Points on a hilly landscape, in no order, each with its height.
A ball rolls from a point to whichever of its 2 nearest points has the largest drop for the distance, and stops where none of them is lower. Distance is the straight distance between rows; heights are no part of it.
j712 (h 401): [113 195 132 138 156 134 113 126 141 164 137 131 129 133 151 121 119 141
 108 114 100 117 131 152 114 172]
j528 (h 267): [ 87 153 117 165 180 145 147 170 123 176 117 145 131 178 176  61 134 150
 108 109 108 122 126 155 144 135]
j596 (h 665): [144 153 145 110 109 151 164  60  97 143 146 124 157 118  99 201 102 136
 172 121 105 134 136 116 129 101]
j623 (h 674): [167 143 140  81 165 136 163 156 145 115 150  85 174 145  99 161 163 151
 129 156 183 133  85 113 163 193]
j805 (h 123): [129 163 146 126 144  97 125 156 127 155 124 124 180 167  97 144 141 199
 132 123 117 148 132 119 153 163]
j955 (h 626): [167 161 142 113 129 162 135  80 136 121 134 155 135  97 181 117 134 157
 136 179 110  96 162 158 124 115]
j831 (h 552): [206 193 111  73 125  88 143  70 136 114 135 120  98  72 144 182 137  77
 133 138 143 131 152 115 101 167]
j105 (h 265): [ 64 147 142 157 188 137 139 172 113 144 112 133 103 186 114  95  94  97
 106  83 158 111  65 135 104 165]
j359 (h 249): [158 190 165  69  93  56 146 113 119 124 117 121 137 102 100 197 169 139
 136 148 147 177 153 119 144 153]
j800 (h 629): [154 115 125 108 121 118  90 132 131  71 147 151 113 112 120 123 121 141
 105 153 155  96  88 135 124 130]
j832 (h 574): [147 177 163 144 137 131 172  58 123 145 137 129 117 102 179 172  92 139
 157 142 111 116 169 109  95  87]
j293 (h 494): [153 120 101 100 122 151 133 106 111 111 155 120 144 127  84 194  90 151
 148 112 153 119  61 110 127 130]
j552 (h 653): [ 86  95 126 170  97 151 145 100 146 150  92 123  81 109 138  96 104  74
 144 122 102 153 190 119 111  68]
j327 (h 373): [109 160 132 150 154  93 109 142 114 133 144 120 128 150 120 203  70 166
 119  74 127 116  28 104  95 162]
j696 (h 220): [129 192 158 126 141 117 159 125 123 160 125 120 188 174 127 161 143 207
 145 138 115 140 130 120 160 106]
j289 (h 281): [ 97 117 135 153 156 143 119 150 126 114 137 123 117 187 122 113 102 138
 106 107 158  97  50 125 113 141]
j475 (h 452): [119  83 113 100 113 181 169 132 107 159 137  98 179 135  81 114 172 133
 160 141 140 174 168 127 195 125]
j752 (h 598): [144 135 129  74 118 128 166 132 116 118 149  93 178 133  53 186 140 145
 153 132 169 151  89 109 165 164]
j505 (h 555): [144  52 134 128  86 125 145 152  89 152 132 120 130 136  86 140 122 125
 148 109 146 181 148  64 164 103]
j301 (h 686): [144  59  88 102 119 186 129 131 133 123 142 111 118  77 128  81 166  78
 121 152 151 145 157 146 160 146]
j656 (h 645): [121 178 134 147 163 187 147  65 164 121 133 125 100 140 184 107 119 104
 107 135 129  73 101 172 106 124]
j542 (h 419): [ 97  50 126 152 111 118 101 196 119 123 150 103 162 138  45 167  94 128
 144  97 114 128  92  84 132 152]
j499 (h 448): [125 167 121 109 113 117  74 102 165  98 111 129 101  46 152 100 153  91
 102 150 105 115 168 189  79 155]
j525 (h 504): [120 123 110  91 120 176 166 131 127 147 146  81 175 124  63 141 161 118
 155 131 160 162 132 115 178 164]
j994 (h 414): [ 91 193 123 112 164 143  98 127 103 156 146 158 128 127 146 104 129 126
 108 107  83 104 132 200 110 190]
j583 (h 376): [111  73 101 121 103 139 149 148 111 163 111 122 178 123  91 111 162 150
 169 134  84 179 207 133 182  99]
j323 (h 595): [109  49 113 146 106 154 136 158 119 135 127 128 117 136 100  98 118 133
 138 132 139 146 139  95 160  99]
j133 (h 348): [102  74 137 155 138 105 108 203 115 121 138 114 144 179  88 153  84 152
 132 109 125 116  55  79 108 153]
j389 (h 317): [ 90 165 134 195 158 135 157 120 131 147 118 132 111 199 173 131  87 155
 127 108 112 110 101  94 115  44]
j364 (h 698): [187  90 130  86 174 145 159 167 136  99 150  93 151 137 119 157 141 117
 134 166 192 118  75  88 158 172]
j633 (h 278): [ 72 147 100 152 165 127 134 174 134 188  98 135 121 154 186  57 165 147
 113 107  75 132 162 182 123 131]
j75 (h 428): [129 140 120 131 131 133 112 112 109 132 155 123 154 144  81 197  79 167
 138  84 120 110  49 114 112 154]
j414 (h 306): [113 123 119 116 136 129 110 160 141 144 133  99 172 111  97 119 154 143
 129 133 130 155 167 122 144 182]
j234 (h 684): [ 74 108 121 156 111  84  60 142 127  94 119 140 133 122  71 110 114  86
 105  87 104 111 110 170  87 142]
j867 (h 431): [107 182 125 116 132 135  81  85 143 118 134 142 118  98 160  98 142 115
 102 129  74  90 140 208  78 177]
j123 (h 340): [ 87 193 147 165 157 106 123 131 122 158 123 139 104 169 131 158  69 142
 111  68 110 116  68 120  99 136]
j789 (h 327): [ 90 195 154 180 171 115 139 132 119 149 111 151 102 201 174 118  88 155
 110  93 124 101  76 122 104  95]
j980 (h 597): [167 140 124  92 106 110 137  79 101 115 137 130 129 106  98 213 105 128
 153 110 137 151 111 103 129 129]
j140 (h 231): [ 96 133 120 126 152 119 116 169 124 171 148 113 187 150  88 128 144 154
 128 104 104 150 143 130 146 201]
j645 (h 617): [154 103 134 128 101 124 145 133  96 134 128 169 148 154 133 138 121 185
 164 135 101 138 157 105 162  57]
j69 (h 473): [155  79 121 101  70 144 141 113  78 137 127 153 170 111 111 113 166 140
 162 144  90 164 206 151 165  92]
j356 (h 661): [163  48 100 108  96 144 121 153 121 106 153 114 113  75 120  94 153  42
 119 140 176 140 146 114 141 138]
j784 (h 536): [165 191 156 108 129 103 157  71 140 149 117 121 109 103 160 184 123 133
 149 146 132 156 173 107 116 129]
j144 (h 666): [112 122 109 165 120 129 144 146 123 119 147 191 167 186 153 115 122 176
 154 111  55  95 125 151 133  52]
j896 (h 632): [ 85  74  76 131 130 145 109 158 139 137  97 105 117 108 142  54 182 130
 105 146  98 128 174 186 119 130]
j22 (h 255): [ 75 148 138 160 186 134 131 172 134 148 103 134 105 172 152  62 130 111
  95 100 153 115 101 152 120 161]
j532 (h 309): [115  91 130 140 160 134 128 187 132 108 143  88 135 174 118 162  92 117
 125 127 171 106  28  87 107 158]
j121 (h 637): [162 128 153 140 111 149 152  87 137 135 101 135  53 104 206 101 131  94
 125 155 152 135 150 117 123  84]
j17 (h 680): [ 94 119 139 155 102  60  66 157 152  97  97 143 110 109  97 107 118 116
 110 113 105 125 144 141  94 120]
j584 (h 418): [149 156 122  97 107 121  95 112 158 123 126 127 106  40 140 119 157  86
 122 151 116 140 191 152 112 164]
j871 (h 648): [ 70 119 111 161 132  82  86 146 138 124  68 141 113 139 138  61 149 121
 108 100  84 132 163 195  88 123]
j632 (h 634): [173  88 113 110 112 110 128 146 137 101 143 115  83  86 137 118 138  43
 113 134 188 122 116 101 127 124]
j575 (h 599): [194 141 147  87 102 138 131  87 111 128 132 153 137  98 152 132 156 140
 145 167 128 142 172 149 141 130]
j648 (h 672): [ 82 142 142 159 137  88  82 155 145 106 123 116 117 142  94 119 100  79
  98  83 144 110  91 140  70 148]
j726 (h 664): [ 75 116 110 151  91  83  78 132 156 119  96 138 111  97 115  95 133 116
 117 117  70 132 179 160 102 122]
j881 (h 301): [ 91 162 127 179 148 150 148 110 145 176 127 109 118 163 147 140  86 126
 130 109 113 130 131  93 125  94]
j63 (h 640): [ 76 119 104 152 146 121 108 164 154 147  69 106 102 114 166  45 178 126
  93 127 105 136 173 176 108 135]
j684 (h 627): [198 116 143 113  97 147 140  85 112 122 115 157  85  96 198 110 151 114
 123 165 148 138 162 131 135 100]
j445 (h 608): [131  87 115 115  96 142  83 123 111  62 144 168 137 127 102  99 123 150
 107 145 122  85  98 168 130 120]
j325 (h 385): [145 116 129 107 101 112 117 149 128 140 121 126 144  98  97 130 154 131
 140 134 138 176 186 112 146 148]
j602 (h 663): [115 133 143 137 153  85  95 169 159  91 132  97 116 138 115 135 102  82
  98 114 171  90  63 123  84 154]
j285 (h 673): [168  75 142 105 173 146 135 170 151  80 142 119 113 131 155 114 153 120
 108 178 183  99  73  94 157 142]
j938 (h 459): [187 187 141  87 113  53 149  83 119 130 111 120 103  92 152 204 149 113
 139 132 153 174 157  98 120 151]
j690 (h 575): [ 98  44 106 130  82 113  80 158 111  75 134 151 141 126  65 101 114 132
 123 124 108 108 114 141 130 114]
j34 (h 639): [125 145 129 137 131 184 141  69 156 117 126 130 105 113 177  93 123 107
 123 161 121  97 150 160 114  99]
j45 (h 616): [ 96  51  85 142 105 152 127 158 128 146 107 119 124 116 132  60 148 139
 134 139 106 147 182 137 157  95]
j710 (h 553): [151  94 137 128  80 146 163  97  77 138 138 166 174 126 111 145 138 135
 186 132  75 146 190 130 151  63]
j654 (h 660): [151  91 151 130 166 134 140 132 147 100 110 123  69 144 178 102 134 129
 112 158 199 113  75  89 152  93]
j228 (h 275): [114 180 140 161 153 129 147 120 141 177 122 126 154 164 150 143 114 173
 137 120  97 141 157 103 138  99]
j714 (h 550): [192 130 123  72  98 144 138  87 107 111 149 138 140 102 112 154 162 119
 141 151 161 146 135 138 150 146]
j244 (h 649): [147 157 128 122 151 108 102 145 155 100 155 116 120 123 131 147 112 124
  99 128 158  95  71 119 111 162]
j368 (h 605): [194 135 109  97  99  97 123  95 127 101 142 130  72  77 148 152 128  61
 113 131 160 126 126 109 108 133]
j806 (h 654): [119 121 136 153 167 149 127 123 167 110 102 120  86 144 158  82 134 109
  99 144 176 104  89 129 127 110]
j345 (h 375): [138 173 127 124 141 114  97 121 168 133 129 125 120  89 144 125 140 134
 107 139 129 130 154 131 123 165]
j777 (h 644): [124 104 134 161 103 172 165  90 130 153 111 125  66 123 175 100 112  73
 135 134 146 146 162  95 128  60]
j216 (h 515): [108  42 107 140  87 110  89 167 110 109 143 151 166 124  39 145 101 143
 143  97  83 122 125 119 145 131]
j282 (h 594): [130 178 143 159 154 158 166  67 127 129 150 134 128 140 179 164  88 153
 146 142 112  99 122 118 103  72]
j763 (h 615): [140 165 133 133 142 176 164  71 112 135 165 133 171 144 133 169 102 158
 161 139 100 100 132 128 125  88]
j563 (h 650): [124 166 132 140 165 149 116  90 170  96 116 130  95 137 158  95 131  89
  85 124 156  89  84 168 103 144]
j836 (h 479): [153  58 136 117  90  98 120 185 105 129 124 126 145 112  89 121 148 124
 144 143 146 180 170  79 156 135]
j976 (h 442): [175 160 162  70  85 103 169 113 102 127 123 124 142 123 119 172 175 150
 135 150 159 171 137 125 171 144]
j585 (h 647): [132 114 126 152 119 110 133 136 112 116 132 178 140 174 151 142 101 199
 153 130  87 100 111 108 141  40]

Where does a ball stop that starts at each point below?
j234 -> j22
j293 -> j805
j690 -> j22
j726 -> j805
j301 -> j805

Write out the way that a ball takes from each point below.
j596 -> j980 j293 j75 j327 j123 j789 j389 j881 j228 j696 j805
j17 -> j726 j871 j63 j896 j45 j323 j505 j836 j325 j414 j140 j805
j777 -> j121 j684 j575 j714 j976 j359
